Points on a hilly landscape, in no order, each with its height.
From any point a ball rolls to the lowest of the 4 points nearest to it. It stops when none of these is lower. Distance is the straight distance between rows; heights are no part of it.
K_612 (h 356): 2, -4, 39, -4, -25, 0, 3, 32, -6, -10, 3, -9, 3, -15, -26, 15, -8, 0, 14, 21, -1
K_186 (h 259): 17, 24, 2, 13, 10, 7, 38, -13, 12, 16, -5, -16, -10, 4, 8, -21, 5, 1, -31, 27, -17
K_40 (h 586): -25, -41, -4, 6, 21, -17, -17, 6, -13, -20, -7, 17, 6, -11, -5, 1, 24, 28, 21, -38, 0
K_245 (h 397): 23, 27, -33, 12, 26, 29, 27, -18, 17, 18, -19, 16, 4, 20, 21, -48, 1, -2, -46, 7, -7
K_832 (h 68): -40, 2, 25, 5, 9, -15, -5, 13, -25, -4, 21, -1, 1, 4, -11, 0, 6, 7, 6, -27, 6
K_628 (h 392): -5, -20, 10, -3, -41, -6, -10, 10, -3, -17, 17, 14, 9, -28, -33, 37, 9, -32, 25, 13, 5
K_657 (h 336): -16, 20, 32, -7, -9, -3, 13, 0, -11, 3, 12, -15, -7, 4, -4, 10, 8, -9, 7, 14, -9
K_676 (h 443): 5, 28, 53, -2, -1, -7, 42, 20, 3, 15, -10, -34, 5, -5, -6, 11, 0, -4, 3, 24, 3
K_297 (h 675): -19, -32, -16, 17, 17, -44, -56, 6, -42, -21, -10, 40, 25, -18, -6, 15, 4, 54, 11, -66, -12
K_514 (h 426): 8, 20, 9, 5, -6, 3, 7, -14, 12, -15, 11, -9, -22, -4, 8, 5, 12, -18, -2, 25, 7
K_206 (h 575): -27, -17, -14, -6, -7, -30, -38, 0, -37, -18, 8, 6, 20, -18, -19, 17, -2, 23, 26, -38, 6
K_179 (h 215): 29, 12, -24, 9, -8, 17, -4, -10, 13, 9, 27, 25, -15, -15, 21, -19, 10, -4, -37, 39, -4
K_144 (h 470): -9, -27, -40, 1, 30, -9, -33, -3, 7, -35, -23, 18, -7, 45, 4, 3, -11, 61, 21, -53, 0
K_400 (h 158): 43, 11, -10, 21, -19, -21, 41, 4, 25, 56, 8, 16, 5, -18, 0, 15, -18, -13, -23, 54, -20
K_60 (h 440): -19, -15, 19, -18, -18, -19, -25, 26, -33, -15, 17, -3, 18, -21, -32, 20, 2, 5, 30, -3, -2
K_428 (h 293): 35, 3, -23, -8, -18, 11, -59, -9, 9, -25, 6, 4, -11, -28, -10, 9, -9, -20, -3, 29, 17
K_215 (h 647): -31, -32, 20, 2, -11, -25, -11, 9, -35, -7, 8, 14, 19, -9, -28, 18, 13, 22, 29, -34, -8
K_976 (h 150): -1, -12, 36, -3, -24, -8, 29, 19, 23, 34, -20, -22, 21, -20, -10, 39, -13, -19, -12, 59, 4
K_419 (h 613): -18, -37, -37, -14, 43, -20, -22, 10, 6, -23, -19, -3, -9, 22, 10, 0, 6, 70, 21, -49, -4
K_267 (h 255): -21, -8, 22, -2, -24, 5, 20, -3, 2, 17, 28, 10, -9, 8, 1, 19, 13, -33, 14, -3, 6
K_204 (h 713): 5, -2, 6, -6, -21, -40, -58, 41, -23, -24, 0, -2, 30, -14, -56, 29, -27, 17, 32, -18, -6
K_518 (h 325): 20, 10, -13, 1, 10, 20, 10, -21, 16, 6, 7, -6, -9, 4, 35, -26, 8, -4, -23, 25, -4
K_368 (h 472): -23, -38, -35, -12, 15, -2, -7, -6, -7, -32, -2, 14, 2, 4, -1, 1, 4, 19, 22, -48, -11
K_614 (h 757): -29, -9, 5, 0, 19, -38, -9, 11, -37, -10, 1, -6, 22, -5, -8, 19, 2, 49, 28, -43, 7
K_627 (h 579): -37, -55, 7, 10, 9, -30, 6, 3, -17, -4, 5, 52, 4, -14, 8, 11, 36, -14, 23, -77, -1
K_770 (h 705): -31, -29, 14, -7, 14, -36, -23, 12, -35, -4, 1, 19, 23, -17, -10, 20, 24, 43, 12, -65, -8
K_667 (h 581): -6, -7, -40, -3, 6, 35, -13, -21, 16, -32, -8, 24, -31, 9, 19, -8, 10, -14, -2, -13, 1
K_889 (h 415): -15, -10, 10, -5, 28, 16, 16, 7, -4, -1, -17, -29, -8, 23, 16, -35, 22, 20, 3, -31, -14
K_375 (h 433): -10, -32, 32, -21, -49, -12, -3, 33, -2, 0, 0, -5, 20, -24, -39, 43, -14, -22, 19, 9, 7
K_232 (h 494): -6, 9, -17, -5, 14, 44, 21, -15, 5, -9, 3, 3, -24, 12, 19, -32, 9, -4, -19, 2, -5
K_296 (h 408): -26, 4, -1, -3, 26, 4, 24, 1, -3, 2, 7, -4, -5, 21, 18, -15, 37, -7, 3, -39, -6
K_373 (h 210): -17, -1, 7, -6, -31, 13, 9, -10, -7, -3, 14, 4, -17, -23, -3, 26, 3, -28, 7, 8, 4
K_346 (h 292): 23, -9, -19, 10, 11, 28, 22, -27, 27, 67, -15, 28, -18, 44, 45, -68, -6, -1, -53, 10, -50
K_787 (h 779): 25, 1, -9, -19, -29, -24, -81, 18, -34, -19, 1, 12, 31, 1, -52, 18, -43, 24, 37, -17, -2
K_649 (h 427): -18, 1, -26, -14, 32, 10, -31, 5, -2, -43, -6, -6, -1, 0, 9, -10, 6, 22, 22, -10, 24
K_165 (h 611): -36, -47, 23, 10, 9, -24, 0, 3, -26, -6, -1, 13, 8, 6, 10, 15, 26, 20, 5, -56, -8
K_879 (h 453): -6, 11, 26, 8, -14, 0, 31, 26, 5, 21, -12, -31, 13, -4, -5, 13, -4, -10, 10, 29, -10
K_236 (h 535): -27, -56, -4, 0, -5, -19, -3, -8, -34, -20, -2, 32, -2, -10, 11, 9, 26, -9, 14, -50, 1
K_969 (h 236): 18, 13, -26, -20, -10, -17, -73, 8, -21, -40, 9, -6, 1, 3, -6, 2, -20, 7, 36, -4, 31
K_108 (h 322): -8, 11, 16, -6, -28, 20, 18, -10, -17, -6, 15, 11, -11, 7, 8, 11, 19, -14, 10, -1, -8
K_532 (h 788): -3, -35, 15, 3, -33, -35, -37, 40, -39, -18, -9, 21, 29, -20, -62, 39, -13, -4, 31, -30, -12
K_172 (h 108): 7, 7, 9, 9, -26, 13, 1, -4, 8, 5, 26, 6, -2, -11, -20, 33, 3, -21, 6, 37, 9
K_893 (h 438): 7, 7, -10, -4, 38, 38, 14, -13, 13, -3, -14, -27, -8, 27, -2, -37, 12, 21, -18, -17, 6
K_391 (h 286): 16, -5, -23, -14, -5, -8, -45, 8, -23, -29, 18, -2, 3, -20, -12, 4, -16, 10, 24, -12, 4
K_846 (h 129): 28, 12, 9, -13, -20, 0, -26, 20, -7, -10, -4, -9, -6, -17, -16, 13, -28, -8, 8, 29, 11
K_869 (h 401): -41, -39, -22, -14, 6, -10, -11, -25, -5, -20, 5, 31, -17, -1, 11, -2, 19, -22, 28, -49, 2
K_163 (h 231): 23, 15, 5, 19, -26, 3, 16, -7, 9, 25, 14, 1, -10, -7, 4, -1, 7, -18, -21, 38, -10
K_755 (h 252): 44, 17, -20, 22, -2, -7, 41, -29, 32, 60, 14, 12, -13, 2, 16, -29, -15, -11, -45, 25, -26
K_717 (h 230): 53, 28, 11, 9, 3, -36, 17, 11, 26, 14, -27, -38, 11, -30, -8, 1, -27, 8, -6, 52, 22
K_111 (h 502): -24, -24, -15, -1, 4, -21, -50, -4, -36, -16, 6, 5, 13, -13, -30, 12, 2, 25, 15, -38, 9
K_525 (h 319): -2, -16, 16, -18, -26, 6, -22, 27, -12, -5, 8, -6, 15, -14, -44, 28, -22, -15, 22, 18, 5
K_883 (h 275): 51, 43, -3, -1, -11, -28, -19, 7, 9, -12, -10, -31, 3, -29, 19, 14, -30, -12, -6, 55, 27
K_167 (h 272): 19, 34, 15, 20, 8, -8, 26, 11, 1, -2, -4, -20, 9, -5, 9, -23, 6, -2, -27, 21, -10
K_87 (h 332): -21, 9, 29, 9, -6, 10, 40, 12, 4, 12, 10, -11, 0, 19, 1, -6, 12, -22, -2, 14, 5
K_715 (h 482): -39, -20, 19, -3, -9, 23, 12, 1, -2, 1, 14, 19, -33, 15, 30, 0, 32, -39, 1, -46, -7
K_958 (h 307): -6, 1, -13, -5, -17, 10, -40, -16, -5, -41, 12, 17, -21, -12, -3, -4, -6, -17, 14, 4, 3
K_410 (h 369): -30, -40, -20, -22, 12, 21, 13, -17, 21, -5, 1, 23, -30, 37, 18, -30, 10, -2, -7, -36, -9
K_39 (h 653): -13, -1, -49, 3, 41, -43, -61, -9, -14, -24, -17, 16, 24, 11, -14, 24, -13, 63, 21, -49, -8
K_404 (h 357): 8, 35, -16, -15, 30, 20, -14, -16, 10, -13, -11, -28, -2, 11, 12, -35, -15, 24, 3, -4, 12
K_980 (h 715): 7, -24, 26, -12, -29, -19, -48, 34, -19, -21, -16, 11, 27, 0, -56, 43, -31, 4, 40, -2, -16
K_746 (h 117): 42, 23, -7, 4, -41, 12, -11, -7, 25, -3, 22, 13, -7, -29, 5, 2, -3, -19, -18, 48, 13
K_337 (h 40): -10, 1, 33, 14, -38, 14, 44, 17, 24, 31, 4, 3, 3, 6, 0, 39, -3, -30, -16, 34, -6
K_709 (h 598): -3, 6, 19, -10, -13, -16, -33, 25, -32, -21, 1, -3, 10, -7, -49, 14, -19, 17, 22, -6, 6
K_480 (h 447): -12, -11, -39, -24, 18, 10, -24, -18, 7, -38, 9, 8, -17, -6, 1, 4, 19, -3, 13, -21, 25
K_829 (h 121): 9, 23, 22, 3, -4, 19, 47, -14, 13, 44, 2, -9, 1, 29, 26, -22, 16, -28, -28, 12, -24
K_873 (h 247): 4, 22, 15, 1, 21, -2, 23, 4, -10, -8, -15, -34, 4, 12, 1, -39, 11, 19, -5, 9, 8
K_130 (h 492): -23, -8, 1, -8, -11, -18, -40, 19, -25, -22, 10, 4, 19, -11, -34, -1, -8, 7, 29, -11, 4
K_596 (h 212): 32, 30, 33, 22, -14, -2, 55, -3, 24, 51, -8, 5, 11, 5, 6, 25, -1, -18, -31, 39, -20
K_67 (h 171): 24, 21, -24, 12, -5, -10, -28, 6, -18, -22, -3, -15, -16, -22, 12, 1, -24, 8, -2, 33, 39
K_793 (h 115): -15, -14, 38, -9, -25, -21, -7, 29, -16, -11, 11, -9, 13, -2, -25, 24, -11, 1, 20, 1, 15
K_890 (h 132): 44, 11, 4, 25, -5, -22, 26, -5, 29, 37, 8, -19, 6, -27, 1, 4, -30, -17, -20, 65, -5
K_809 (h 89): 6, -9, 16, 13, -29, 5, 18, 10, 16, 27, 2, 12, 3, -8, -5, 42, -26, -23, -21, 49, -5
K_511 (h 580): 3, -11, -17, -21, 20, 36, 3, -16, 20, -12, 6, 21, -20, 31, 27, -32, 20, 1, -28, 6, -1
K_403 (h 134): -7, 13, 24, 8, 12, 22, 44, -12, 8, 59, 5, 18, -12, 28, 25, -23, 7, -32, -31, -1, -25
K_853 (h 335): -2, 6, -37, 5, 36, -11, -46, 0, -4, -32, -12, -4, 5, 10, 1, 6, -6, 41, 19, -36, 17
K_825 (h 489): -19, -43, -43, -21, 12, -9, -34, -32, 12, -41, -5, 2, -6, -1, 8, 6, 11, 10, 21, -45, 14
K_640 (h 192): 45, 17, -10, 7, -11, -9, 25, -9, 20, 27, 8, 6, 2, -30, 15, -15, -5, -6, -36, 48, -7
K_634 (h 253): 10, 14, -21, -5, -9, 8, -46, -14, -17, -27, 4, 6, -6, -17, 15, 12, -6, -4, 14, 14, 23
K_277 (h 239): 11, 22, 10, 16, 22, 21, 37, -16, 11, 15, -17, -10, -5, 13, 16, -33, 4, -8, -27, 14, -27
K_625 (h 200): 8, -2, 0, -8, -26, 1, -29, 8, -13, -11, 15, -10, 3, -20, -19, 9, -14, -7, 16, 10, 22
K_65 (h 576): -12, -19, -12, -19, 36, 20, 4, -6, 18, -27, -20, 11, -22, 34, 4, -41, 12, 21, -1, -38, -14
K_48 (h 251): 34, 26, -14, 28, 15, -9, 30, -22, 18, 36, 3, -2, -3, -18, 10, -26, 2, -13, -47, 30, -23
K_7 (h 46): 0, 0, 38, -3, -35, -39, -32, 33, -27, 4, 0, -22, 22, -9, -46, 30, -22, 1, 36, 5, 9
K_880 (h 436): -46, -10, 23, 0, -3, 13, 25, -5, -10, -4, 19, 8, -16, 18, 22, -10, 32, -28, 8, -32, -3
K_106 (h 207): 26, 10, 16, 7, -39, 2, 46, 14, 25, 48, 5, -1, 13, -4, 22, 37, -13, -23, -13, 54, -17
K_310 (h 471): 4, 2, -18, -7, 43, 22, -20, -5, 10, -20, -15, -23, -1, 28, 14, -22, 1, 43, -2, -21, 25
K_460 (h 287): -2, -2, -37, -11, 9, -1, -75, -13, -11, -43, -2, 7, 7, -8, -3, 11, -24, 28, 22, -20, 31
K_353 (h 130): 20, 23, -4, 6, 5, 4, -23, 7, -11, -23, -4, -19, 0, -23, 6, -11, -15, 16, 10, 30, 21
K_606 (h 624): -24, -6, 17, -8, 10, -14, -17, 8, -32, -16, 0, -22, 20, 0, -20, 9, 1, 30, 18, -20, -11
K_905 (h 439): -11, 2, 27, -7, -36, 5, 10, 26, 14, -4, 0, -23, 7, -13, -19, 26, -15, -15, 19, 43, 10
K_823 (h 367): -21, -13, 6, -5, 0, -7, -7, 4, -15, -5, 20, -7, -3, -3, -14, 6, 4, -4, 21, -16, 12
K_162 (h 354): -46, -35, 1, -8, -8, -2, -8, 5, -1, -11, 15, 11, -5, 11, 10, -1, 17, -6, 3, -39, -5
K_416 (h 201): -18, 19, 24, 8, -20, 23, 52, -4, 13, 67, 6, 19, -13, 36, 41, 10, 24, -44, -28, -5, -32
K_183 (h 221): 57, 31, -17, 14, 14, -34, 26, -3, 23, 21, 1, 2, -1, -35, 12, -25, -16, 1, -39, 35, -7
K_871 (h 291): -25, 7, 29, 17, -20, 13, 49, 0, -4, 26, 15, 1, -13, 20, 12, 10, 14, -16, -11, 4, -7
K_472 (h 31): -1, 9, -17, -9, 13, 8, -3, -12, 1, -22, 12, -3, -4, -2, 11, -9, -3, -1, 0, -9, 4
K_210 (h 600): -48, -25, 6, -10, 41, 2, 7, 10, -29, -15, -9, -4, 8, 20, 9, 3, 21, 31, 14, -55, -6
K_17 (h 17): 9, 27, 10, -1, -5, -9, -20, 14, -3, -16, -21, -35, 5, -9, -20, -8, -18, -1, 8, 22, 19
K_598 (h 765): 19, -19, 19, -1, -28, -40, -35, 39, -33, -8, -5, 7, 35, -21, -65, 35, -38, 18, 27, -25, -16
K_459 (h 173): -2, 27, 16, 4, -12, 13, 33, -6, 11, 18, 12, 5, -6, 7, 16, -1, 11, -24, -15, 21, -16
K_62 (h 213): 22, 26, 16, 20, -7, 1, 57, -5, 15, 30, -3, -2, 0, 2, 7, -18, 1, -13, -24, 31, -20
K_214 (h 258): 7, 3, -6, -8, -33, 4, -32, 5, 1, -30, 14, 10, -13, -14, -11, 19, -12, -24, 23, 14, 9
K_867 (h 641): -22, -31, -43, -3, 27, 30, -19, -16, 21, -26, -8, 8, -26, 19, 7, -10, 0, 17, 17, -41, 4
K_37 (h 282): 8, -18, -1, -12, -41, -1, -31, -8, -19, -32, 22, 10, -8, -24, -18, 10, -10, -32, 17, 4, 17
K_79 (h 518): -19, -17, 4, 6, -10, -14, -4, 3, -42, -9, 18, 10, -2, -5, -18, 8, 21, -6, 21, -40, 6
K_23 (h 485): -15, -36, -5, 1, -18, -8, -7, 8, -27, -10, 19, 17, 3, -18, -21, 16, 12, -22, 28, -30, 9
K_529 (h 596): -27, -25, -31, 3, 37, -35, -40, -12, -9, -42, -13, 37, 14, -1, 2, 14, 7, 67, 19, -74, 3
K_892 (h 667): 8, 3, 6, -15, -34, -20, -53, 37, -21, -30, 1, -4, 23, -26, -57, 24, -26, -1, 34, -1, -8
K_467 (h 483): -15, -26, -24, -18, 36, 18, -13, 4, 16, -31, -15, 1, -4, 22, 11, -21, -1, 36, 2, -32, 14
K_168 (h 570): -41, -55, -49, -22, 18, 31, 1, -15, 36, -38, -8, 34, -12, 15, 6, -22, 14, 3, 4, -46, 3
K_377 (h 220): 34, 38, 22, 3, 10, -17, 16, 6, 12, 7, -27, -31, 22, -20, -2, -8, -14, -2, -24, 44, 9
K_722 (h 365): 7, 5, -14, -1, -14, -17, -58, 9, -37, -34, 11, 7, 14, -21, -31, 12, -15, 22, 26, -3, 5
K_278 (h 361): -8, -17, -47, -28, 0, 5, -43, -14, -8, -33, -1, -1, 5, -16, 8, 3, 5, 10, 15, -16, 18
K_169 (h 374): 16, 23, 48, 13, -8, -19, 30, 28, 4, 4, -15, -44, 20, -12, -25, 24, -21, -11, 9, 46, 4
K_294 (h 242): -11, 8, 24, 9, -25, 14, 31, -8, -2, 16, 12, -2, -13, 2, 7, 16, 6, -19, 8, 13, 4
K_481 (h 75): -16, -5, 11, -11, 12, 19, 0, -4, -8, -3, 8, 5, -7, 9, -3, -1, 11, 5, 4, -18, 7
K_46 (h 63): -40, -40, -18, 6, 16, 8, 10, -19, -2, 1, 6, 21, -19, 21, 18, -12, 26, -15, -7, -42, 0
K_492 (h 112): 3, 25, 25, 20, -22, 9, 55, 8, 9, 42, 0, 2, -17, 15, 16, 30, 3, -30, -8, 26, -7
K_80 (h 194): -22, 13, 13, 4, -1, 23, 33, -13, 14, 38, -3, 11, -13, 36, 23, -19, 25, -32, -16, 2, -25
K_875 (h 364): -10, -3, -34, 1, 15, -33, -57, 7, -27, -19, -13, -5, 13, -6, -19, 16, -20, 43, 23, -22, 20
K_784 (h 428): 4, 19, -21, 11, 21, 15, 2, -21, 19, -3, 13, 13, -33, 7, 37, -27, 3, -4, -17, 11, -1
K_74 (h 168): 5, 16, 22, 18, 7, 7, 62, -2, 11, 44, 0, -18, 3, 20, 6, -8, 16, -17, -23, 15, -16
K_59 (h 324): 18, 6, -14, -1, 31, 40, 21, -23, 31, 26, -27, 6, -26, 23, 20, -64, -2, -5, -44, -2, -19
K_856 (h 167): 23, 15, 33, 8, -3, -26, 23, 3, 25, 30, -12, -23, 29, -12, -4, 4, -24, -7, -19, 45, 16
K_412 (h 172): 14, 18, 26, 17, -16, -7, 59, 4, 23, 43, -6, -18, 5, -2, 13, 33, -4, -25, -16, 50, -18
K_726 (h 655): -12, -22, -5, -3, -9, -37, -54, 18, -54, -8, -1, 19, 32, -17, -49, 30, -18, 13, 28, -35, 4
K_112 (h 48): -30, -20, -2, -17, 29, 31, 8, -8, -2, -7, 3, -17, -12, 34, 23, -22, 13, 5, 1, -41, 4
K_924 (h 96): 5, -4, 35, 5, -38, 9, 19, 26, 29, 30, -1, -3, -2, -16, -4, 47, -14, -23, -7, 49, -6
K_983 (h 164): 52, 24, -22, 17, -11, -30, 11, 8, 29, 30, 3, -14, -2, -34, 3, 1, -12, -12, -45, 55, 12
K_201 (h 249): 49, 41, -1, 9, 11, -31, 7, 10, 7, 4, -23, -35, 22, -27, 14, -6, -12, 12, -20, 38, 21
K_465 (h 174): -14, -3, 27, 11, -36, 19, 18, 4, 19, 27, 18, 17, -6, 16, 16, 22, 15, -31, 4, 19, -2
K_405 (h 527): -27, -8, -8, -3, -8, 29, -1, -28, 9, -5, 19, 22, -13, -1, -3, 3, 11, -15, -3, -8, 13
K_121 (h 131): 29, 31, -3, 19, 3, 13, 42, -14, 27, 46, 13, 19, -1, 20, 30, -11, 5, -29, -55, 23, -38
K_989 (h 597): 4, -13, -45, -31, 45, 25, -5, 6, 31, -31, -13, 0, -17, 37, 15, -29, 5, 37, 11, -31, 3
K_998 (h 273): 3, 3, -29, -1, 15, -19, -63, 3, -8, -34, -5, 1, 16, 0, 8, -2, -22, 26, 34, -25, 25
K_865 (h 343): -31, 9, 36, 0, 19, 5, 18, 13, -24, 2, 18, -11, 0, 11, 1, 1, 21, 9, 1, -28, 8
K_855 (h 382): -26, -18, -18, 1, 3, 19, -11, -20, -17, -18, 20, 4, 3, 4, -8, 6, 18, -10, 5, -20, -3
K_531 (h 81): 41, 32, -23, 9, -30, 7, -2, 8, 24, 6, -3, 10, -12, -34, 1, 6, -29, -23, -15, 62, 2
K_841 (h 362): -3, 27, 3, -3, 36, 32, 20, -22, 18, 0, -11, -22, -8, 22, 12, -36, 10, 19, -27, 3, 1
K_175 (h 262): 37, 25, -10, 10, 11, 8, 21, -18, 26, 9, -5, -15, 5, -10, 22, -24, -4, -6, -33, 35, 0
K_22 (h 538): -6, 5, -7, -21, 53, 44, 4, -15, 27, -19, -31, -18, -13, 31, 15, -47, -15, 13, -12, -6, 15
K_647 (h 244): 34, -7, 24, 14, -12, -16, 57, 7, 40, 70, 2, -10, 16, -9, 3, 41, -25, -20, -18, 53, -24
K_488 (h 316): 20, 26, -1, -4, 22, 27, 25, -20, 5, -3, -8, -6, -8, 5, 10, -28, 11, 0, -30, 18, 1
K_437 (h 237): 9, 9, 7, 13, 21, 36, 28, -29, 20, 45, -9, 20, -24, 49, 25, -51, 7, -18, -28, -1, -40
K_801 (h 233): 26, 29, 24, -11, -19, -25, -2, 18, 9, -7, -25, -45, 23, -12, -17, 23, -27, -11, 12, 36, 5
K_16 (h 493): -2, 9, -8, 0, 4, -2, -12, 6, -19, -15, -2, -22, 5, -9, -14, 9, 0, 10, 23, -7, 10
K_171 (h 87): 32, 18, 15, 17, -19, -7, 20, -6, 25, 8, 11, -12, 1, -29, -10, 18, -13, -9, -7, 61, 4
K_617 (h 240): 14, 25, -3, -12, 18, 4, 6, -5, 3, -8, 0, -31, 8, -1, 14, -13, 10, 14, 4, 15, 28
K_124 (h 345): 19, -5, -28, 4, 29, 42, 25, -24, 41, 40, -10, 26, -22, 25, 41, -60, -5, 9, -45, -1, -29
K_909 (h 285): 36, 35, -4, 14, 19, -9, 11, -3, 14, 28, -1, -6, 6, -9, 19, -43, -3, 0, -27, 30, 0
K_539 (h 463): -3, -8, -19, -5, -7, -43, -83, 3, -36, -35, 4, 7, 18, -12, -38, 28, -10, 40, 26, -31, -2
K_797 (h 211): 18, 6, 11, -6, -16, -17, -34, 15, -3, -21, -1, -17, 10, -9, -31, 11, -26, 8, 30, 26, -3
K_181 (h 58): -33, -23, -24, -18, 32, 6, -9, 6, -5, -27, -5, 17, 8, 22, 4, -6, 24, 34, 19, -38, 16
K_656 (h 49): 19, 20, 20, 13, 2, 14, 41, -16, 22, 58, -8, 17, 2, 22, 30, -7, 8, -26, -46, 22, -39
K_933 (h 441): -15, -16, -23, -11, 27, -2, -35, -25, -12, -29, 5, -7, 4, 4, -2, -6, -6, 42, 16, -29, 15
K_950 (h 163): 50, 15, -13, 23, -19, -8, 26, -8, 18, 40, 14, 6, 6, -28, 14, -4, -8, -14, -42, 70, -11
K_36 (h 320): -2, -27, 27, 2, -39, -8, 3, 13, -15, -3, 16, -3, -11, -12, -16, 33, 5, -30, 16, 8, 4
K_735 (h 543): -30, -10, -4, -14, 7, -2, -12, 3, -26, -25, 1, -5, -1, 0, -9, -2, 8, 21, 32, -33, 13
K_581 (h 425): -29, -19, -5, -2, 9, -8, -6, 7, -21, -12, 3, -4, -2, 3, 0, -5, 3, 16, 17, -35, 4
K_208 (h 383): 16, 17, -23, -4, 28, 32, 6, -6, 22, 3, -4, -14, -17, 12, 19, -27, 2, -4, -26, 14, 13
K_556 (h 334): -9, -13, -8, -6, -23, 5, -23, -17, -14, -28, 11, 7, 0, -13, -27, 7, -11, -7, 21, -14, 11
K_946 (h 290): -19, 4, 1, -2, 2, 33, 38, -8, -1, 12, -9, 17, -17, 18, 9, -20, 11, -19, -15, 2, -26
K_992 (h 107): -6, 1, 15, 6, -25, 9, 40, -8, 20, 43, 8, 10, -14, -5, 1, 19, 7, -28, -11, 30, -18
K_815 (h 302): -5, 23, 12, 7, 20, 18, 31, 0, 11, 20, -20, -14, -13, 30, 8, -28, 7, 10, -18, 1, 3
K_394 (h 358): -27, -28, 13, -5, -32, -12, 9, -2, -9, 15, 15, 16, -20, -1, -9, 26, 20, -39, 12, -25, 4
K_838 (h 193): 14, 25, -3, -17, 1, -6, -50, 10, -12, -25, 10, -17, 5, -4, 2, 2, -7, 13, 14, 12, 28
K_576 (h 222): 20, 34, 12, 27, -5, -9, 54, 3, 27, 52, -10, -2, 5, -7, 5, 3, 0, -12, -32, 29, -17
K_919 (h 284): 46, 37, 1, -11, 27, -6, 11, -9, 15, 11, -25, -31, 22, 3, 28, -35, -12, 5, -30, 14, 11
K_528 (h 238): -4, 18, 4, 8, -27, 7, 12, -11, 1, 20, 10, 15, -25, 8, 17, 4, 10, -26, -23, 18, -5
K_732 (h 398): 11, 10, 2, -9, 38, 39, 28, -14, 18, 25, -31, 0, 7, 43, 13, -49, -1, 3, -26, -9, -22
K_899 (h 592): -43, -42, 5, 10, 10, -16, 5, 8, -33, -9, 1, 12, -7, 0, -1, 5, 32, 6, 16, -51, 0
K_358 (h 153): 19, 24, -4, 5, 11, 18, 32, -34, 11, 53, -7, 4, -2, 20, 30, -33, 5, -13, -38, 10, -41
K_438 (h 52): 26, 10, 6, 6, -30, 10, 8, 6, 20, 12, 0, -4, -4, -24, -17, 17, -24, -21, -2, 64, 16
K_510 (h 654): -23, -52, -10, 7, 21, -18, -24, 12, -14, -11, -19, 33, 17, -12, 17, 9, 17, 41, 20, -71, 1
K_760 (h 78): -8, 6, 16, -2, 15, 1, 13, -3, -9, 4, -14, -40, 7, 7, -3, -14, 3, 11, 1, -8, 4
K_949 (h 353): -27, -3, 27, 14, -3, 11, 32, 7, -27, 14, 20, -2, -16, 8, 5, 3, 28, -17, -1, -7, 6
K_837 (h 540): -33, -39, -34, -5, -1, 5, -35, -22, -15, -28, 11, 30, -6, -11, 1, 9, 20, -4, 27, -36, 17
K_603 (h 587): 26, 9, -11, 0, 52, 27, 12, -9, 26, -9, -50, -21, 0, 34, 25, -55, 0, 15, -28, -10, 3

Two balls start at each pair of points below. Name the first point that both come to, or write never.
K_532 / K_23: K_17
K_297 / K_933: K_998
K_647 / K_640: K_890

For each start below, name the point where the ball stops.
K_201: K_438
K_919: K_438
K_39: K_17
